Points on a hilly landscape, in no order, each with its height.
A climber steps from a point to whichever of its 2 nearest points has the largest rise for the distance, and stops where none of them is higher. Distance is the straight distance between rows; heights are no part of it.
z_61 (h 4.73): 51,2,24,-10,-5,-7,8,34,-19,23,-1,0,4,-26,1,40,13,-51,-29,14,14,1
z_704 (h 2.31): -34,19,-15,43,10,1,-1,4,21,-21,-13,21,-14,0,23,-35,18,25,-24,-1,26,23
z_723 (h 4.37): 11,-4,12,-27,6,-5,13,26,-30,-16,16,13,-24,-39,-6,41,17,-38,-5,21,34,5
z_900 (h 4.95): 46,-18,10,-12,-36,-6,-16,0,-5,29,-20,-34,-22,22,-13,1,-29,-14,3,-57,15,-45
z_354 (h 3.54): -36,-26,0,-17,0,6,-10,-5,10,-23,-23,-14,-10,-5,-14,8,-17,-16,22,-4,1,18
z_150 (h 4.44): 35,21,-44,-3,-24,-7,10,13,23,8,32,-10,3,4,-20,-16,18,-15,1,5,27,-22
z_302 (h 5.79): 11,-10,31,20,14,12,23,30,-15,3,-9,22,9,-22,3,35,-13,-1,-20,-3,-10,50
z_853 (h 4.06): -12,7,-3,-21,14,18,24,37,-19,-27,32,5,-1,-45,-27,28,57,-41,-18,38,4,21
z_825 (h 4.16): 38,23,3,-12,1,-25,32,7,-51,-15,11,23,2,-4,25,18,7,-15,8,50,-30,6
z_444 (h 5.91): -6,-12,-17,-17,-14,12,-13,-17,-6,22,-21,-36,2,13,60,-7,-37,-11,36,-8,17,-25
z_301 (h 3.49): 44,16,49,9,38,21,18,24,-31,-26,33,27,27,-21,8,52,43,-48,6,75,-34,7
z_940 (h 3.47): -11,-12,36,-10,-6,9,30,9,22,-14,-46,19,-21,-2,27,5,-48,-8,32,-35,12,2
z_161 (h 1.92): 19,23,-3,19,7,-18,-14,25,-1,-14,27,-2,-21,-1,-8,-17,-17,28,-21,9,16,-1
z_38 (h 6.56): 7,-54,53,-37,33,-13,13,30,-33,-13,-5,12,-39,-23,-12,20,-34,2,26,-7,0,20
z_307 (h 5.32): -14,15,-8,-16,-3,14,17,-1,-15,-34,0,21,2,18,-4,-17,-18,3,7,46,-24,9
z_451 (h 4.15): -5,-20,19,8,-16,-13,-41,4,5,-25,-32,10,-40,25,-20,-38,-29,-4,11,-24,47,-39
z_101 (h 2.10): -15,44,-13,45,-5,-19,-5,14,20,-4,28,-3,3,-14,-6,-39,25,39,-44,10,5,-6
z_313 (h 4.18): -20,-16,44,-16,-9,26,3,-19,-8,52,-15,-25,1,-3,28,23,-38,-31,8,-19,-8,-17
z_536 (h 4.51): 10,-19,19,6,-28,16,-42,-7,15,7,-32,-18,-20,29,-27,-24,-41,0,25,-60,21,-59
z_242 (h 1.28): 2,37,-20,-1,-21,-20,-5,-32,-1,36,-27,-24,15,5,10,6,36,16,-37,6,-48,-18
z_572 (h 4.72): -4,-19,27,-10,16,3,17,17,-47,17,12,-25,8,-20,45,23,4,-43,6,21,-25,4
z_402 (h 5.40): -11,-14,-2,-15,22,3,-12,-46,10,-2,-4,8,-9,49,0,-8,-30,-9,11,-15,13,-22
z_915 (h 4.94): 46,-14,-17,-9,-8,-16,33,0,6,0,14,-4,16,8,-2,8,7,-28,1,-28,16,-1
z_349 (h 4.71): -29,4,-5,14,-4,15,-27,-10,1,-27,-15,29,-10,33,2,-28,-26,35,0,48,16,15
z_232 (h 4.67): 51,31,-3,-10,14,-14,46,29,-31,-30,40,36,13,-38,5,7,30,-19,9,67,-2,8
z_574 (h 3.29): -43,-33,23,-9,33,16,-19,-16,-1,-24,2,23,-34,-4,-21,20,-30,15,20,0,-4,45
z_670 (h 1.91): 11,38,-30,23,-33,-12,-12,13,16,30,45,-41,8,-24,14,-24,39,24,-31,14,0,-27
z_833 (h 1.42): 9,21,-24,-6,7,-6,41,11,-10,-3,16,7,4,6,52,-21,-12,-17,7,8,8,-5
z_303 (h 4.34): 9,-1,-5,-9,-44,18,-15,-2,19,28,-43,-59,4,-12,-10,12,-13,-27,-5,-20,-18,-17
z_875 (h 2.66): -11,-19,-29,8,20,-3,-13,16,-1,-20,41,13,0,4,7,-39,5,54,2,34,1,39
z_899 (h 3.33): -31,-46,-2,-13,-3,33,-16,3,13,-5,26,-6,-23,17,6,11,-17,-20,44,-20,19,0
z_974 (h 1.10): -6,10,-30,-14,-16,-18,-22,-45,-24,37,-27,-48,-11,16,-10,15,27,22,-13,-27,-31,-25
z_699 (h 4.70): -10,-7,5,-7,7,7,-33,-48,3,41,-23,-29,3,27,7,7,-26,-18,-15,-22,-6,-24
z_609 (h 6.19): -31,29,-22,-14,-22,0,-10,-14,-23,-2,-8,-3,10,25,-14,-28,-18,16,17,26,-7,-32
z_868 (h 2.58): -18,-12,26,19,-4,31,-7,-9,22,6,-10,33,-2,20,18,16,-21,-20,-26,-15,23,18
z_626 (h 3.78): -25,-14,51,-30,-18,24,8,-19,22,24,-59,-11,-13,-3,37,12,-63,-16,33,-45,12,-32
z_7 (h 4.38): 69,10,35,-10,0,17,18,32,-41,32,-12,-22,32,-47,0,49,44,-68,-9,38,-29,-4
z_823 (h 3.64): -11,-29,-14,3,-2,16,14,9,2,-2,53,15,9,-2,-9,-2,1,-17,19,2,26,30
z_806 (h 2.36): -30,-15,22,30,-16,15,-19,-8,21,16,-23,3,-19,43,14,3,-4,-10,-16,-65,14,-15
z_172 (h 4.68): -18,9,9,14,27,7,10,14,4,-9,60,38,-3,-15,-36,1,29,-4,-31,34,-3,32
z_610 (h 6.79): 12,-12,-30,-5,-30,32,-17,-28,5,23,-19,-37,0,60,33,-7,-18,12,12,-22,12,-60
z_333 (h 5.26): -28,-22,7,-17,-23,4,1,13,-22,16,5,-26,-18,4,62,16,-2,-3,21,12,-8,0
z_429 (h 7.37): -38,10,-41,-4,9,12,-31,-30,7,-19,-6,-30,6,33,-19,-45,-7,26,10,-13,4,-52
z_500 (h 7.49): -2,-58,62,-29,19,-21,27,-3,-25,14,-24,0,-11,-22,18,16,-28,-24,15,-42,-12,3
z_929 (h 3.07): -30,-43,-1,9,52,27,-25,-14,10,-22,38,29,-18,21,-14,-14,-17,23,2,-3,15,51
z_188 (h 7.45): -26,31,6,8,9,-23,31,25,-15,-29,-22,17,-8,-26,11,14,11,19,0,22,-25,34
z_708 (h 2.18): -18,14,-46,12,-1,-12,-1,-1,26,-33,47,10,2,15,-18,-65,34,76,-9,18,-11,-19
z_482 (h 2.42): -33,15,-25,-7,12,4,5,8,11,-32,61,25,-8,-16,-20,-40,28,70,-16,47,-8,15
z_951 (h 1.72): 41,33,-2,35,30,-28,11,14,-2,-16,53,25,-12,-14,5,-17,18,28,-22,20,-16,27
z_305 (h 2.83): -19,6,0,9,13,34,3,-1,30,-29,4,51,-34,3,8,3,-23,2,8,-1,34,40
z_668 (h 3.55): -1,47,-35,-14,-38,1,38,14,-12,4,-5,-15,16,-14,0,-6,17,0,4,19,-16,-16
z_292 (h 2.86): -29,-10,-24,41,39,23,-22,13,22,-33,36,44,-14,10,-22,-55,3,53,0,-1,7,42
z_800 (h 1.59): 28,14,-16,-19,16,-7,27,3,-12,-4,-29,-1,-8,-25,50,15,-8,-16,16,-4,21,8
z_730 (h 0.58): -15,33,-48,16,-5,2,13,-14,39,9,28,-1,33,0,-18,19,11,33,-7,-10,1,9
z_154 (h 5.90): -8,-52,29,5,13,-3,-30,16,-24,4,5,0,-27,19,-4,-24,-45,22,8,-14,16,6
z_863 (h 3.42): 2,22,3,-3,-20,-20,1,1,-3,10,3,15,35,-37,-29,29,45,-28,4,34,-3,25
z_637 (h 4.17): 6,-53,26,-49,-3,7,-31,-46,4,44,-39,-37,-5,25,11,1,-27,-9,-6,-48,16,-52
z_952 (h 1.71): 18,-16,-4,-44,15,-18,18,9,-14,-2,-41,-30,-2,-31,29,56,-4,-4,11,-17,-11,15
z_594 (h 3.74): 23,32,4,-4,-10,-27,22,10,-13,26,16,-10,58,-30,-22,14,59,-8,-17,44,-49,10
z_542 (h 6.25): -12,-15,-38,9,23,-4,-15,-29,17,-21,-4,19,-10,53,-17,-26,4,31,3,-29,16,-24
z_129 (h 3.15): 0,13,-9,-18,1,-30,1,-18,-33,19,2,17,14,-17,-29,19,9,5,9,17,11,22
z_829 (h 4.23): -17,10,-18,-2,-25,-3,-22,-19,21,14,-9,26,5,26,-11,-25,10,23,-36,38,27,-1
z_3 (h 5.23): 5,23,-25,14,-56,21,-16,-12,27,19,11,-36,-7,24,13,-7,28,-10,-20,-14,4,-37
z_29 (h 4.19): 2,-15,2,-5,41,34,16,35,-10,-29,63,37,5,-42,-13,25,31,-33,-11,43,17,53
z_914 (h 5.44): 17,31,-3,2,9,-24,20,0,2,-23,48,41,9,-5,-35,-19,21,-27,-27,41,-22,0
z_867 (h 4.26): 5,-14,22,-4,19,-7,19,26,-42,9,22,-6,25,-19,2,-6,21,-24,-33,30,-21,29
z_578 (h 4.50): 29,-46,46,-28,-19,9,-32,-6,7,45,-47,-61,-14,-1,-20,4,-47,-7,6,-63,2,-35
z_352 (h 0.84): -8,40,-45,24,-11,-7,1,-14,16,5,-28,-12,24,15,-21,-31,32,58,-31,-22,-8,-32
z_569 (h 3.56): -13,-15,-23,16,-14,12,-15,-18,45,-11,4,2,27,29,-28,-10,-22,-9,8,21,8,33
z_419 (h 3.22): 3,-20,-10,19,-1,9,3,3,37,-10,-25,6,-10,19,20,-3,-30,17,42,-47,28,11
z_4 (h 5.22): 33,-3,14,22,-25,-1,7,28,-3,22,-1,10,14,-2,-11,20,16,9,-42,3,3,14
z_990 (h 5.64): 37,-29,10,-12,-20,-20,6,-3,-21,44,2,-10,8,10,0,17,-14,-24,25,-46,-14,-7
z_715 (h 4.77): -36,-19,-8,45,15,2,-70,-8,9,-17,-7,-1,-7,14,-5,-32,-4,57,21,-24,26,-8
z_966 (h 2.28): -21,22,6,-7,39,-4,30,-12,-11,-3,-18,19,0,-8,5,8,9,-53,-30,-4,2,6
z_197 (h 3.95): -16,6,-24,0,-47,21,15,11,10,19,-30,-23,26,-1,3,-18,-13,-8,-12,11,-3,-5
z_273 (h 6.75): 11,49,-9,20,-4,-27,61,14,2,-13,43,54,26,-9,-6,-18,53,11,-21,27,-37,13
z_90 (h 0.70): -4,31,-37,13,-26,-10,14,-11,12,11,26,11,31,15,-32,-15,47,35,-32,-16,-29,-15
z_234 (h 3.04): -17,-12,-20,22,21,30,3,-20,38,-20,7,39,6,29,4,-6,-26,22,44,-19,34,29
z_296 (h 0.48): -18,19,-6,19,1,21,11,-7,27,-11,-2,-19,22,3,-29,27,-21,8,7,-31,-24,-2
z_918 (h 5.02): -44,-17,12,48,30,27,-61,-12,10,-25,-19,23,-24,9,-12,-24,-34,48,65,-44,17,-12
z_587 (h 6.54): 0,-71,38,-29,9,-7,-10,16,-2,-6,4,3,-46,2,17,10,-38,25,34,-29,35,2
z_346 (h 3.76): -42,-1,-5,20,-3,-3,-42,-16,41,-37,-22,-25,-14,11,-22,-7,-29,8,36,-9,-6,4
z_205 (h 5.89): 2,-11,-27,13,-6,2,-27,-15,23,1,19,-30,-19,42,35,-12,10,-4,-2,-34,20,-44
z_383 (h 6.44): 28,-25,30,-7,18,-4,33,-2,-27,11,1,13,-6,5,23,41,-23,-12,39,-43,-11,6
z_152 (h 4.75): 17,7,7,-3,-29,10,-3,18,21,1,-17,-18,-22,3,-15,30,-12,1,-26,-16,10,-9
z_67 (h 1.60): 55,-5,19,-33,-3,-10,9,-22,-2,29,-57,-43,-11,-28,34,57,-5,-9,-10,-28,-38,-6
z_330 (h 3.77): 45,12,17,-15,14,-13,7,2,-32,-9,18,-1,7,-8,10,53,35,-52,10,53,-31,8
z_430 (h 3.86): -15,8,-33,24,-21,-4,-22,-24,42,-18,7,21,28,34,-28,-60,9,23,-2,27,20,-4
z_979 (h 5.46): 38,49,1,4,22,-23,61,29,-21,-26,39,61,41,-36,-11,-18,73,-8,-15,67,-29,-10
z_23 (h 2.57): -28,15,-7,13,29,10,23,8,2,-19,-5,46,-11,-14,4,-26,-14,-20,-28,12,25,28
z_480 (h 4.09): 50,28,25,10,7,1,19,21,-42,32,-1,-6,70,-36,-12,43,54,-39,-21,53,-57,7
z_652 (h 4.02): -18,-2,-7,1,-22,12,-49,-20,48,-9,-48,-56,-2,4,-10,0,-18,8,11,-33,3,-25
z_170 (h 3.87): -6,-25,43,14,10,-2,-51,-17,43,-22,-59,2,-22,29,-2,-33,-52,-4,3,-42,41,-17
z_400 (h 1.84): -2,-3,13,-51,8,-26,-2,-16,-28,16,-35,-26,-33,-16,1,40,0,-27,8,-23,-12,-12
z_625 (h 1.70): 42,45,-27,-8,-34,-18,24,16,13,16,46,-31,38,-33,11,-18,44,9,-37,42,-27,-20
z_717 (h 0.96): -17,22,-30,31,-28,-8,-21,-11,7,25,-18,-40,12,6,-20,-11,23,37,10,-39,-12,-27
z_294 (h 4.47): -12,-4,-14,28,-2,-14,-42,-12,-5,5,1,-24,15,12,15,-36,-24,33,32,-3,8,-2
z_115 (h 4.00): 17,1,-35,4,-24,-14,25,16,9,7,55,18,30,-10,-7,-18,25,6,9,26,7,23
z_737 (h 3.82): 22,-9,-15,-23,-12,-18,15,5,-23,8,-3,-40,25,-8,-5,9,30,-22,-28,32,-42,2
z_465 (h 6.45): 5,21,30,-3,34,-1,40,23,-35,-19,-12,48,-2,-37,2,26,0,-3,-8,32,-8,43
z_770 (h 2.03): -24,-6,31,-44,37,-31,12,-10,-40,-8,-25,23,-15,-20,-13,28,-7,-34,-3,2,4,11
z_497 (h 1.46): 11,18,11,-10,-8,-22,-4,-25,-12,33,-57,-38,-6,-11,36,23,12,-9,-39,-5,-44,-6
z_91 (h 5.37): -25,-37,41,18,23,7,-43,18,3,-17,-1,15,-53,-3,-15,-30,-46,21,52,-47,30,15

For each start below, name the point where the climber stops.
z_90 -> z_429
z_400 -> z_429
z_899 -> z_500
z_704 -> z_429
z_868 -> z_429
z_715 -> z_500
